Points on a hilly landscape, in no order, each with its height.
From any point a ball rolls to the lowest of the 2 points nearest to it. It stops when none of these is lower. Distance is the straight distance between rows; heights are no part of it.
Q_504: [ 18  18  -9  46 -29   4 -21  14  -5  27  23  14   0  -7  -7  29  19  36
  -6  -6 -22 -25 -10   8  -2 -19 -52  32   5  -6  26 -14  36 -17 -25 -51
   4]  height 61.4
Q_596: [-15   1   2 -26  12   0  17 -10  18 -20 -23  -9  23 -13  10 -10   0   9
   8 -10  24   7  -3  -8  -8   5  11 -35 -19  27 -25  19 -21 -14  42  34
 -37]  height 43.3
Q_731: [ -7 -21 -12  28  19   7 -13   4  -4   9 -11 -32  22  -1 -30   4  21 -15
 -19 -25  26   8  27  -9 -12 -48  -9   2  13  -9  42 -16  -3 -32 -31 -81
   1]  height 22.9
Q_986: [-17 -23 -18  22  18  15  -8  13  -5   3   8 -16   2  -5 -40  11   6 -11
 -32 -17  20   1  12 -24 -16 -46 -10  21   2   5  20 -26   6 -34 -33 -69
   9]  height 26.5
Q_855: [  7   6   8  20  21   6  22 -12  -7   1  26  16 -14  13 -18   6 -13 -13
  -9  19  13 -13  -6  -3   5  12  -3   3  13  23 -18  15  10  -7 -22   0
  15]  height 42.5
Q_690: [  0   7  -5  -7 -24 -12 -18  40  -8  10  15  66  -9 -33   9  22  -6  42
  10  23 -31  -8 -45  -9  21  21 -12  27 -16  21   7 -12  48   8  19  46
   7]  height 51.2
Q_718: [ 27  34  18  40 -11   8  29 -33   9  12  43  -3 -43   8 -26   9 -11 -11
  41 -13  -5 -16 -23   2  -7   7 -26  11 -31  47 -12 -11   4  -6 -11  36
  28]  height 35.4
Q_30: [-24 -24   5 -39  15  -4 -19  27 -24  25  -3  44  -2  23  22 -17 -16  11
 -50  37  -5  18 -27  -7   3  16  15  -1  31 -17 -37  13  52  19  -8  13
 -16]  height 31.7
Q_452: [  5  46  36  -6  -3  -1  33  17  -4 -15 -18  25 -15 -15  15  19   1  -1
  25   6   6  -7 -25   1 -17  13   7 -19 -14  38 -27  23  10  34  49  55
 -29]  height 39.7
Q_33: [  4  -9 -22   3   3 -13 -19  34 -21  27   3  40  12  13  12  -6  -8   9
 -39  48 -11   1 -14  14  16  29  -7  24  31  -6  -3 -13  74  17 -19 -11
 -15]  height 27.5
Q_224: [ 32  51  21  20 -19   1  20 -27   5   3   6 -20 -33   1   2  11  13 -14
  56  -8  -4 -17   6  29   1  12 -12  -2  -3  21 -10  16   9  26  17  44
  11]  height 8.1
Q_22: [ 10   4   1  11 -10  -5 -27  31 -10  -5 -32  -7  19  -8  23   7  32  -4
  12   9 -14 -11  25  38  20  -3 -14   7  42 -45  56   0  -8  17  -5 -34
   9]  height 9.5
Q_682: [ 23  37  17  22   3   0  20 -18   0  -1   2  -3 -30   2   5  16  10 -16
  30  12  -3 -12  13  18   9  16  -3  -1  15   3  -3  21  11  25  10  25
   6]  height 22.8
Q_688: [  1   2 -10 -14  -7 -14 -29  46 -13  14  -8  56   6 -31  24  13  -4  13
  -9  35 -32   2 -14  24  25  18 -12  30  22  -6  13 -15  39  18  17  12
   1]  height 43.7
Q_189: [ -6 -32 -26  21  23  -1 -18  29 -21  27  10  19  18  16 -20   0   0 -12
 -52  25  11   3 -12  -4   4  -6 -12  14  22   3 -12 -12  53 -19 -43 -56
   0]  height 2.9
Q_637: [ 19  43  22  12 -31   0  14  13   2   2   1  23 -19 -29  13  23  11  10
  47  -4 -20 -12 -29  17   3  23 -17   3 -10  32   1  -3  17  18  29  55
   5]  height 70.6
Q_639: [ 33  28  -5   9 -28  -3   1 -38  24  -5 -33 -50   2   2  35 -11  25   2
  52 -21  -9 -48  20  46  -2  -3 -10 -26 -24 -16   1  -3 -28  24  28  27
   9]  height 78.6
Q_337: [-13   8  18 -14  14  11  32   1   7 -11 -16  18   7  -8  -1   0  -4   3
   1   1  19   0 -16 -24 -10  11  10 -22  -2  35 -25  24  -6  -3  31  35
 -32]  height 37.4
Q_544: [-13 -30  15 -32  30  14 -10  10 -21   3 -19  20  13  33   0 -12  -3 -20
 -54   4  28  30  -2 -20   4  -1  34 -24  41 -31 -28  39   2  -2  -7 -19
  -2]  height 13.0
Q_266: [ -2 -24   1  -3  39  14   4  -4  -2 -18  -8 -12  24  29 -26  -7   1 -46
 -24  -5  55  21  22 -22  -3  -6  22 -17  21 -22   1  15 -31 -14 -26 -34
   7]  height 62.6
Q_668: [-28 -47   1 -46  10   6   2 -14  14 -24 -10  -3  15   7 -26 -24 -36 -19
 -30  -3  47  29 -13 -44 -26  -6  23 -18  -9  26 -40 -14 -42 -29  -2  12
  -8]  height 76.8
Q_820: [ 33  31  -3  26 -12 -15   2 -32   2  27  60  -7 -60   8 -15   6 -15  -4
   9  25 -29  -1  14  21  26   9  -5  18   0  -2  -8  -5  25  21 -31   8
  38]  height 33.5
Q_757: [-29 -19 -12 -16   4   0   5  24  13 -11  -2  15  15 -32  -9   7   7  27
   4  -6  -1  13 -15 -13   0   9   0  -2  -6   6  20   9   8 -18  19   7
 -26]  height 49.1
Q_534: [-10 -17  14  -9  20   5  31 -11  -1 -22   1  10   2  11 -23  -2 -29 -26
 -11  18  46  -7 -25 -39 -19   8   2  -4   1  46 -33  -1 -22 -27 -17  19
   0]  height 20.6
Q_233: [ 47  40   2  41 -35  -5 -19  17  -5  20   3  44  -7  -6   9  35  22  19
  16  31 -10 -27 -29  31  16  27 -36  25   9  17   6  10  37   3 -12   9
  13]  height 65.5
Q_919: [ -4   2  -1  -7  10 -10  -1 -15   9 -11   1 -18 -10  -9  20  -4   4  -2
   5 -12 -18  16  42  17  18   9  25  -2   6 -26  19   5  -7  27   9  -5
   4]  height 46.5
Q_936: [  9  11 -24  47 -19  10 -16  12  -3  23  38  31  -2 -10 -10  25   8  46
 -12  -1 -20 -20 -24  -7   0 -13 -46  46 -13  17   6 -21  53 -29 -36 -46
   5]  height 57.4
Q_899: [ 18  15  -7  24  12  -4  -6  -9  -8  13  27 -24  -5  19  -2   0  16 -26
  -2  12  -8  -1  50  17  32  -2  -2   3  23 -36  23   8   7  23 -23 -34
  23]  height 49.3
Q_374: [-19 -37  -6   0  16   7  15   9  -3 -22   4   9   5   7 -36   3 -20 -25
 -33  17  49   1 -25 -39 -24  -7   3   5  16  31 -22  -7 -19 -29 -37 -18
   8]  height 4.4
Q_418: [-44 -33 -13 -51  13 -24 -31  36  -7   5 -12  32   1  -5  11   0 -11  16
 -36  18 -34  41  -1  -8  17   0  17   0  21 -28   6  12  29  13   8   8
 -13]  height 48.9
Q_810: [ 45  24   4  14 -49   5  -8  -9  11   1 -36 -29   0  -3  19 -11  14  14
  68 -11 -50 -52 -10  41 -15   2 -20   4  -1 -35  37  -8 -40  28  15   4
  15]  height 56.1
Q_131: [-30 -22  -9 -45  22 -12  10 -31  26  -6  13 -22   5  -4   3 -34 -31   0
  -5 -16 -10  27   5 -25   0  -1  24 -16 -45  20 -28 -14 -12  -6  19  34
  -4]  height 64.1
Q_38: [ 12   1  -1  36  25  11  14 -14  -1 -14   2 -23  14  14 -27   5   9 -40
   9  -3  51 -13  21 -11   1   3  -6  -2  14   5   7  22 -30 -14 -18 -16
   5]  height 55.0
Q_416: [-27 -24 -18 -27   8 -15  15 -36  22 -17  15 -27   2  -1  -6 -29 -36 -19
  -5 -18   3  15  11 -23  -2   1  18 -11 -40  27 -31 -39 -33 -16   5  24
   7]  height 68.3
Q_46: [  6  21  37 -22  13 -12  26 -17 -27  11  25  -3 -49  29  25 -16 -25 -21
  -6  27 -26  11  23  -1  12   5  39  -9   6 -17 -43  17  10  55  -9  19
  12]  height 24.8
Q_93: [ 29  26   9  28 -42   3 -21  24  -9   7   4  40  -7 -29  16  27  23  33
  34  12 -28 -29 -33  28   4  18 -35  23   7  -1  34  -4  10   1  -1  13
  16]  height 69.0
Q_666: [-15  32  35 -26  14   5  30   8  -6 -12 -19  20 -11   3  15  10  -7   5
  -1  13  20  10 -20 -16 -15   8  15 -26  -2  28 -35  31  -3  20  40  36
 -37]  height 42.2
Q_386: [ 17  14  -5  45  -3   4  17 -30   9   5  44   2 -33   7 -31  11 -20  -7
  18  -3   2 -16 -18  -9 -10   3 -24  25 -25  40  -9 -17  -3 -17 -29  13
  35]  height 43.4
Q_402: [  2  -1  -9   5 -16 -11 -35  29 -13  10  -8  -5   4 -14  16   7  21  12
  -7   4 -32  -3  26  37  27 -10 -13  15  38 -43  57 -20  11  19 -12 -53
  15]  height 22.5
Q_567: [ 40  20   2  37 -41   6  -1  -2  -4  10  -8 -17  -4   0  -7  17  26  36
  43 -21 -43 -49 -26  17 -37  -8 -50  17  -1 -24  41   1  -8   0 -23 -32
  -1]  height 46.4
Q_934: [-14   5  29 -31  23   3  15 -25 -16   5   6  -3 -28  36  26 -16 -21 -26
 -20   7   0  22  19 -13  10   2  44 -18   7 -20 -38  21  -8  34  -8  10
   3]  height 34.8
Q_407: [-36 -21 -16 -29  -7 -13 -25  32  13  -7 -10  13  14 -38   4   1  10  30
  -2  -7 -24  30   0  -5   9   2  -1   4  -7  -7  36   1   2  -8  27  17
 -16]  height 52.4
Q_592: [ 21  21  -7  28 -16 -11  -5  -2  -2  19  22  -8 -16   2   3  10  13   0
  10  13 -24 -13  20  25  28   6 -22  22  22 -19  25   3  19  14 -16 -30
  23]  height 40.3
Q_482: [ 29  14   2  30 -32   3  -7   1  -6  16 -15 -32  -3   7 -10  15  29  34
  23 -11 -38 -43   1  18 -24 -29 -42  13  11 -38  53  -8 -17   5 -27 -70
   3]  height 40.7
Q_405: [-23 -45   8 -18  20   5   3  16 -24  -4   6  27   5  17 -19  -4 -23  -9
 -45  27  34   9 -33 -32 -23  -6   7  -4  29  19 -37  10  15 -33 -34  -9
   4]  height 19.0
Q_385: [ 14   8  -4  13 -15   2  -9 -21  11 -11 -36 -49  26  12  21 -19  33  -2
  28 -19   5 -31  37  39   7   0  -1 -18  -6 -46  41   7 -36  13   6  -7
  -4]  height 41.2
Q_888: [-35 -18  -8 -47   1 -17 -24  29   7  -7 -13  16 -12 -25  23  -2 -13  15
 -10   1 -37  44  14  -1  18   2  20   2   5 -21  20   2   8  20  23  22
 -10]  height 52.8
Q_147: [ 30  39   3  11 -20  -3  13 -37  13  -3 -21 -49 -12   6  35  -1   8 -23
  58 -13  -3 -26  38  42   6   8   3 -17 -12 -14  -3   4 -22  39  31  41
   2]  height 74.7
Q_362: [ -2 -19 -16 -19  15   2 -12 -29  15 -19 -16 -54  35   7   8 -17  12 -16
 -16 -32  21  21  59  19  14   0  26 -31 -25 -25  11  -2 -31  -6   6 -13
 -15]  height 55.8
Q_895: [  5  16  11 -14  13 -13  24 -43   6   6  20 -30 -29   8  13 -19 -21 -26
  13  -7 -11   7  40  -2  11  11  32 -17 -29   6 -25   2 -12  33   6  32
   4]  height 58.8
Q_288: [-40 -45 -23 -34   8 -18 -26  40 -10  11   8  36  -3  -8 -13  -4 -10  32
 -41  25 -30  31 -25 -21  17  -4   5  14  12 -11  -6   6  50 -10   1   4
  -7]  height 44.8
Q_512: [-10  -4   3   5  10   1  23 -17  14 -11  15  -9  -6 -12 -10  -9 -18  -2
  10  -7   3   4  -9 -18  -3   4   3  -1 -22  29  -6  -4  -4 -19   6  16
   2]  height 39.4
Q_226: [-13   7   5 -12 -17  -4  -3  52  -2  -3   1  63   4 -43  -1  23  11  33
  16  12 -15  -2 -43 -19   8  17 -17   7 -18  21  12   8  22  -2  35  56
  -8]  height 56.0
Q_782: [ -4 -13  -8  30   9  18  14  -1   8 -11  -4 -15  25  -7 -27   4   9 -17
   0 -12  43 -19  -1 -13 -16  -5 -12  -1   2  23   9   7 -30 -43 -17 -27
  -6]  height 60.6
Q_884: [  1  12  14  -3 -25   0  -8  50 -12  -5 -22  53   9 -50  22  15  17  30
  29  11 -13 -12 -41  -1  -3  13 -13   7 -15  15  22  -1   2  -6  41  48
  -7]  height 59.2
Q_359: [-29 -43 -17   2  21   1  -8   8   5  -6   9 -15   3 -10 -37  -1  -9 -10
 -32 -14  12  24  11 -24 -14 -34   8   8  -1   8  15 -23  -2 -37 -22 -43
   0]  height 33.1
Q_55: [  8  41  15  -6   4  -5  15 -10  -1 -17 -46 -23   8   4  43   4  11  -5
  30  -7  24 -12  14  24 -12   4  11 -34 -19   7 -15  17 -28  30  59  48
 -31]  height 25.0
Q_268: [  7   4 -19  39  -5   9  15 -13   4   5  51  11 -32  -3 -35  12 -22   1
 -11  -3  -5 -21 -17 -21 -13 -17 -24  43 -29  28  -4 -34   7 -28 -42  -7
  31]  height 50.0
Q_496: [ 28  39  23  16 -39   8   8   5   4  -3 -25  10  -7 -27  27  12  19  22
  66 -17 -19 -26 -26  24 -15  15 -19   3 -18  19  12  -4  -8  16  41  58
   3]  height 66.8
Q_478: [ 15   9  -1  16  30   1  15 -36   4  -7   4 -27   7  31  -9  -7  -3 -55
   8  -5  37  -2  38  -8  -2   6  13 -13  -4  -8  -7  13 -38   2 -16  -4
  16]  height 47.0
Q_213: [  2   5 -14  34 -17  13  15 -23  20   0  29 -16   5 -13 -19   5  -5   3
  18 -39   0 -20 -13 -17 -27 -10 -32  16 -28  31  12 -30 -17 -40  -6 -14
   4]  height 60.2
Q_379: [ 25  22   7   8  -7 -25  13 -26 -11  27  55   0 -59  10   2  -3 -23  -1
   1  32 -44   1   7  18  29  15   6  16  -6   4 -32  -9  39  35 -27  18
  32]  height 23.7
Q_503: [ 24  31 -11  33 -33  -3 -16  21   0  22  28  49  -7  -7   0  29   4  38
  11  24 -20 -12 -39  16  19  18 -28  32   0  18  -1 -10  60  -4 -14   7
  14]  height 61.2
Q_471: [ -7 -13 -13 -31  20  -5   1 -32  21 -12  -9 -36  19   9  14 -18  -9 -16
  -9 -20  10  23  40   1   8   3  31 -23 -22 -13  -8   0 -23   4   7   9
 -16]  height 58.1
Q_703: [  0 -20 -16  16  18  -6 -11  20 -17  33  11  23  12  26  -2  -7  -6  -3
 -45  39   0  -1  -7   8  13  17  -6  16  30  -6 -13  -4  61   4 -38 -27
  -8]  height 17.3
Q_866: [ -1 -11  -7  31  16  -3   9  10  -6   6  32  28  -9   3 -13   7  -8   9
 -23  23   9 -12 -29 -17  -2   9 -11  22  -1  28 -11   3  29 -18 -35 -10
  11]  height 49.0
Q_704: [  7  -4   1  10  31   8  -1   2 -11 -12 -18 -16  22  15  -1   8  30 -24
  -8 -10  30  12  42   9  17  -3  14 -14  30 -44  24  28  -8  11 -14 -35
  -3]  height 60.7
Q_472: [-32  -3  34 -54  14  32  -1  -7 -18  -2 -10  18 -19  44  21 -16  -7 -10
 -41  -1  36  33  -8 -24  -9 -15  55 -33  11 -14 -48  35 -23  19  20   6
 -24]  height 46.3
Q_74: [  3   2 -13  12 -11 -11 -22  17  -6  13  20   0  -5  -9   9   4   9  12
 -11  14 -29  -1  25  23  28  -2 -14  18  30 -28  34 -12  29  11  -9 -39
   9]  height 31.8
Q_564: [ 25   9   5  15 -18   8 -19   5   4 -11 -51 -33  17   1  27 -12  32  -5
  40  -1  -8 -33  29  40  -1  -7  -2  -8  12 -49  54   7 -40  27  17 -11
   4]  height 32.5
Q_761: [  1 -11   8   1  20  22   9   2   1 -24 -42  -3  40  11  -8   7  16 -18
  -8  -7  64  13   8  -7 -12   3  16 -37  19   0 -13  40 -36 -22  13  -9
 -37]  height 84.2
Q_924: [  2   6 -11  39  -5  17  20  -7  12   2  13 -11  14 -10 -26  10  15   2
  12 -23  18 -27 -11 -17 -23  -7 -30  10 -10  19  19  -3 -21 -49 -12 -35
  -7]  height 64.2
Q_49: [-17 -24 -13  17   1  11  -5  -4   9   4 -11 -38  29 -14 -20  -9  26  11
   0 -40  10  -4  15  -1 -20 -43 -16   1 -11 -10  40 -19 -18 -33  -6 -59
 -10]  height 12.0
Q_8: [-28 -30  22 -38  22  13  -1   8 -40  14   8  36   3  25  -2 -22 -23  -4
 -57  33  28   6 -36 -31 -17  -3   9  -2  31   5 -54  18  21 -21 -31   8
   3]  height 27.6
Q_81: [-15  -4 -17  -2  -9  -6  19 -30  29   2  32 -22  -2 -16  -3 -17 -17   8
  17 -34 -25   5  -4 -14   2   5  -6   2 -44  27  -2 -24  -1 -21  19  23
   4]  height 47.5
Q_222: [ -1  -4 -18  37  -2   9   1  24  -1  11  33  35   2  -8 -19  22  -1  30
 -19  10   2 -13 -34 -14   1  -5 -26  32 -15  26  -3  -7  39 -37 -30 -27
   5]  height 53.2
Q_172: [-40 -32  23 -62  18  23  -5  -3  -6  -4 -12  16 -10  21   0 -26 -29   5
 -36   3  26  47 -14 -38 -17 -15  41 -24   3  -4 -41  27 -26  -7   4  21
 -20]  height 50.9
Q_869: [ 19  12  -7  13  27   1  -7   0 -17   4   8 -11   6  34  -3   3  18 -40
  -9   9  19   4  51   4  31   1   6  -8  39 -44  11  22   2  23 -21 -33
  15]  height 55.6
Q_528: [-27 -20  14 -30  27   9  -4  12 -27  11   2  34  -2  33  13 -17 -10  -6
 -49  25  16  13 -16 -15   6   2  22 -13  36 -20 -48  24  27  10 -10  -1
  -7]  height 24.3
Q_7: [  2  -9 -15  -8  -3   4 -14 -11  16 -15 -45 -47  48   6  14 -11  38   2
  -2 -32  22  -3  39  37  -4  -4  10 -30 -12 -35  26   0 -31  -5  13 -15
 -21]  height 49.4
Q_625: [ -9 -20 -21  38  26   6 -11  14 -17  11  13   4  10   9 -34  17   4 -15
 -44  11  21  -7   4 -11  -3 -30 -18  19  22   7   6 -15  28 -28 -49 -64
   9]  height 16.9
Q_151: [-11  -3   4 -22  16 -11  10 -22  13  -4  13 -20 -12  -1  11 -15 -15  -8
  -5  -9 -18  29  37   2  10  13  32  -8 -10 -10   0  -3 -10  19   1  10
   0]  height 51.9
Q_86: [  5  36  21  -1  -4  -5  29  -2   2 -19 -41  -6   4 -13  30  10  11   6
  39  -8  20 -11 -10  17 -16  13   3 -25 -22  26 -19  14 -15  14  59  57
 -29]  height 32.4
Q_925: [ 50  18   5  27 -55   6  -7  -6   9  12 -22 -23  -1  -3   2  12  19  26
  63 -19 -54 -54 -41  22 -33   1 -40   6  -2 -28  37  -5 -27  18  -4  -7
   9]  height 51.0
Q_435: [  1  18  17  11  24   0  18  -5  -9  -6   4   5 -16  14  10   8   2 -16
  -4  12   9  -3   8   5  12  13  11 -11  25  -6 -13  25   5  20   0   5
   4]  height 33.7
Q_329: [-27 -24 -15 -17  14 -11 -11  36 -10   4   0  43  14  -9  -6   8   0  20
 -32  29  -3   6 -28  -9  11   9  -4  -1  21   7  -6  18  48  -7  -1  -3
 -21]  height 39.8
Q_749: [ 25  14  12  16 -17   8 -17  22  -9  -8 -40  -2  10 -18  26   0  27  -1
  28  11 -12 -32  14  47   6   2 -10   4  29 -40  53  11 -27  21   7 -11
  10]  height 22.0
Q_320: [-19   4  28 -51  23  24  -1 -15 -13   4  -8   4 -18  50  28 -21  -7 -17
 -40  -5  20  39  12 -20  -6  -4  59 -25   6 -36 -39  26 -22  37   2   1
  -6]  height 42.0
Q_431: [  0  -7 -24   9 -15  -1  -8 -29  27  -5 -11 -51  42  -4  10 -22  23  22
  19 -47  -9 -32   6  17 -10 -23 -16 -21 -40  -6  17 -20 -31 -31  11 -26
 -15]  height 30.9
Q_53: [ 10  25  12   0  -1   0   6   2  -7 -21 -46 -12   4   2  36   7  14 -10
  20   1  15  -5  27  28  -2   9  21 -20   6 -19   9  18 -29  32  35  27
 -17]  height 13.1
Q_645: [-43 -52 -26 -10  11   4 -17  21  12  -3   8  -6   6 -27 -53  -2 -15  12
 -28 -16  10  33  -1 -43 -23 -45  -2  15 -21  17   6 -32   3 -53  -4 -35
 -11]  height 38.3
Q_334: [  3   3  -8   3 -10   0   9 -30  29  -6 -24 -38  34  -5  20 -14  25  16
  31 -31   2 -28  13  21   0   3 -12 -17 -26   6   5  -1 -25 -17  32  12
 -10]  height 40.6
Q_381: [  3  14 -11  19 -19   5  22 -33  27   7  46 -18 -13 -10 -11   0 -17  14
  34 -42 -24  -6 -14 -12 -11  -4 -25  16 -47  30  -5 -38  -3 -26  10  17
  15]  height 54.1
Q_678: [  2 -20  -5  -4  27   7 -11   0  -1 -15 -29 -22  35  12 -13  -5  24 -22
 -17 -18  37  28  30   3   4  -7  21 -18  20 -24  27  20 -18 -15  -9 -41
 -11]  height 64.0
Q_432: [ 13   6  -2  23 -27  -3 -21   9 -13  15 -10 -23   3  -6   4   9  31  29
   7  -9 -32 -22  12  21   0 -29 -27  16  21 -39  60 -16  -4  12 -23 -67
  13]  height 34.0
Q_294: [ 15  44  31  -5 -22  -6  15  14  -7   0   5  15 -31 -15  21  21  -7   7
  29  13 -34  -1 -12  15   8  15   0  11   0  23 -10  -6  23  39  37  48
   5]  height 73.7
Q_697: [ 26  40   4   3 -26 -21   4 -52  15   9   8 -51 -28   0  25 -13   2 -18
  58 -13 -23 -11  42  33  11   9   9  -4 -17  -6  -3  -5  -9  43  21  28
  13]  height 70.5
Q_808: [ 30  15  11  19 -49   8 -12  32 -11   1 -18  29   4 -35  19  15  22  34
  47  -4 -40 -32 -43  24 -12  10 -32  21  -5 -11  42 -10 -16  -1  15  14
  16]  height 65.9
Q_24: [ 13  13   7  -2  29   8  18 -34   2 -10  -7 -26  -2  36  14  -3   1 -41
   3 -10  29   9  47   8  12   6  30 -16   0 -27 -10  21 -33  32   2   4
  -3]  height 37.1
Q_786: [-38 -43 -34   4   0  10   3  10  11 -11  21   5 -14 -22 -48   0 -26   1
 -25  -8  13  12 -23 -53 -32 -31  -9  27 -22  27  -2 -52  -4 -41 -20 -15
   9]  height 43.8
Q_141: [ -2   5   4 -25   2 -13  -9  20 -21  21   7  31 -20  11  27  -6 -17  -3
 -24  47 -31   6  -2  18  26  16  11  10  30 -15 -23  -7  47  53   2  16
   3]  height 80.6
Q_912: [  2  16  26 -16   0 -20  22 -17  -5  18  40  -3 -57   0  13 -10 -23   0
   9  22 -46   8  13   6  21  15  24   5  -3   5 -25   0  26  47  -9  26
  22]  height 9.7
Q_586: [ 13   4  15   7 -29  11 -12  43 -13  -7 -36  44  16 -54  21   2  23  38
  49   6 -20 -22 -36  16  -7   9 -16   9 -17  -5  36  -6 -25  -8  41  36
   2]  height 62.2
Q_457: [ -6 -32  -6  -6  16  12   1   1  12 -28 -34 -16  48   0 -19  -5   7 -17
 -12 -20  59  13   7 -13 -16  -9   7 -29   6  13  -7  16 -41 -47   5 -24
 -34]  height 82.2
Q_916: [-12   1  15  -7  23  10  35 -15   0 -13  -2  11   2  -3 -17  -5 -21 -10
  -6   3  27   0 -18 -25  -9  10   6 -13  -2  31 -37  14 -21 -14   5  21
 -11]  height 30.2
Q_339: [ -5 -10 -18  16 -14   8  -7 -14  20   3 -12 -47  34 -10  -7 -18  20  26
  13 -43 -11 -20  12   6 -20 -39 -27  -2 -29  -8  29 -32 -21 -30   7 -52
 -15]  height 21.9
Q_187: [-29 -45   4 -42  21   8 -21  11  -5 -17 -21  15  15  20 -17 -10  -5  -5
 -55   5  19  47  -2 -24  -2  -7  32 -18  29 -24 -11  29   3 -22  -1 -26
 -17]  height 23.1
Q_684: [  9  21   2  -6  16   3   5 -19   1 -16 -30 -35  17  18  25  -3  16 -19
  10 -21  24   5  50  22  10   8  25 -29   3 -38  10  23 -34  31  18   6
 -17]  height 26.4
Q_807: [-30 -45 -22 -43   5 -13   3 -20  31 -34   5 -19  16   5 -21 -24 -39 -20
 -24 -18  33  16  -7 -38 -22  -7  14 -17 -32  37 -40 -43 -47 -31   3  18
  -3]  height 73.2
Q_146: [ 18  26 -10  21 -46  -8 -16  27  -1  11  34  54  -3 -25   4  35   2  54
  22   7 -34 -10 -49   0  16  16 -29  33 -22  19  15 -11  50  -3  -2  26
  19]  height 56.9
Q_445: [-44 -30   8 -80   5   5  -3  -7   5  -5  -4  -2  -5  14  -3 -32 -31   9
 -23  -1   8  50 -19 -46 -12 -17  30 -31 -22  10 -44  21 -16  -6  25  46
 -32]  height 55.2
Q_923: [-14 -48 -10 -30  10  13  -5 -10  10 -26 -21 -13  39   8 -25 -15 -12 -23
 -28 -17  51  33   4 -26 -24 -10  21 -29  -1  20 -19   3 -39 -40   7  -9
 -27]  height 79.9
Q_344: [-19 -11  -1  -7  11   0  10  27   1  -5   7  46   8 -27 -16  14   2  27
 -14  16  10   3 -40 -29   1  14  -7  -5   8  23  -2  24  27 -20   9  15
 -18]  height 44.6
Q_768: [ 22  32   3   6  -6 -15  20 -56  18  14  25 -44 -38   1  11 -17 -15 -29
  43 -15 -25  -3  41  11  16  10  12  -3 -27  18 -21 -10 -10  27   9  28
  20]  height 65.3
Q_85: [  9  32  19 -30  -2 -17 -14  28 -27  14  -4  36 -33  -2  43  10 -25  -9
  -7  44 -38   6   4  21  21  14  18  16  26  -5 -23  -5  24  65  34  27
   7]  height 78.2
Q_593: [ 21  10 -20   6 -11 -16 -32  43 -11  28  -4  52   9  -4  19   7  -8  12
 -17  61 -19  -9 -13  26  27  34 -18  28  24   1  -2 -19  55  28  -4   6
 -11]  height 36.7
Q_648: [ 34  33   0  39 -16 -13  -4 -22   0  22  48  -7 -36   9 -12  17   1   3
  15  18 -21 -15   7  25  19  11 -27  16  16  -5   5   7  24   8 -24  -6
  30]  height 41.8
Q_382: [-16 -12  -5  -6  14 -12  -7  16   1  -2   7  -3   3  -8   3   4   9   9
 -16  -2 -20  19  21   9  18   1  10   6  17 -20  27   2  18  10  -3 -20
   5]  height 39.9
Q_486: [-33 -54  -6 -41  21  -5 -26   5  -6 -13 -14  -5  19  20 -32 -14 -17 -12
 -49 -12  18  65   4 -25 -10 -16  37  -8   9 -18  -6  11  -6 -29 -10 -33
  -8]  height 29.9
Q_610: [ 39  29 -22  51 -35  -1 -34  21 -11  33  16  10   0   9   2  26  17  23
  -6  20 -16 -27  -5  29  13  -2 -57  36  12 -11  21 -10  46  -3 -43 -52
   7]  height 65.8
Q_571: [ 21  32  19  25 -10   1  28 -33  15   7  17 -13 -25  -5  -4   0   2  -3
  48 -22  -6 -17 -14  11  -2  20 -15  -3 -27  34  -8   5   2  -1  15  45
  11]  height 23.6
Q_798: [ -5 -33  -5  -3  31   1  -3   6 -18 -16   1  -1  10  42 -36  -4  -4 -55
 -41   7  48  14  10 -30  -6  -8  20  -1  26 -14 -14   0 -24 -14 -48 -43
  23]  height 66.9
Q_890: [-40 -32   0 -69  11  -2  15 -15  18  -3   7  -5   0  -5 -10 -29 -46  15
 -11  -7  -1  37 -23 -47  -7  -6  20 -21 -36  28 -37   3 -16 -14  19  51
 -19]  height 59.1
Q_125: [-14 -13 -19  24   4   3   9   2  12  -5  39  10 -19 -11 -34  10 -20  -4
 -24 -11   4  -5 -16 -29 -16 -23 -12  39 -17  23   1 -40   3 -31 -37 -23
  23]  height 49.7
Q_450: [  6  10  -1  -2  -4  -3  19 -30  29 -14 -14 -23  30 -13   6 -16   8   6
  26 -24  16 -16  -5   4  -7   6  -7 -28 -28  27 -21   0 -22 -33  38  33
 -18]  height 47.8
Q_370: [-25 -51 -10 -17  19 -10 -18   4   0  -8  -8 -23  20   6 -42  -4 -10 -21
 -44 -22  16  48  18 -22 -12 -31  27  -2  -1  -8  10 -25 -10 -30 -18 -50
   4]  height 36.4
Q_557: [-20 -42  -5  -7  25  -7  -1   4 -16 -11  20  -6  -8  31 -26 -14 -16 -41
 -46   1  19  25  16 -27  -9 -14  28   5  14 -11 -14 -24 -16  -7 -51 -41
  32]  height 70.4
Q_623: [  9  33  24 -21  -7 -14  -6  27 -21  -3  -9  28 -30 -19  38  18 -16  -1
  17  31 -32   5   1  16  19   8  16  12  14   6  -5   1  15  49  39  41
   6]  height 76.3
Q_974: [ 32  26  10  15 -50   6  -2 -10  13   1 -37 -14   9 -12  26  -4  25  21
  66 -29 -38 -48 -25  33 -18  12 -21  -5 -24  -6  12 -13 -27  11  37  33
  10]  height 61.8

Where does a ball stop that starts at each point below?
Q_610 -> Q_224
Q_471 -> Q_22
Q_416 -> Q_912
Q_895 -> Q_22
Q_504 -> Q_224
Q_810 -> Q_22
Q_704 -> Q_22
Q_786 -> Q_49
Q_924 -> Q_374
Q_782 -> Q_53

Call two points neighbours if one is among the 2 nearest of the other. Go from one point of each pair to the other, from neighbour to neighbour, staying as low as possible. Name the highest point that can't be avoided.
Q_690 and Q_266 -> Q_557
Q_49 and Q_53 -> Q_666
Q_53 and Q_224 -> Q_268
Q_374 and Q_544 -> Q_8
Q_912 and Q_22 -> Q_648
Q_374 and Q_49 -> Q_370
Q_22 and Q_266 -> Q_678
Q_49 and Q_189 -> Q_986
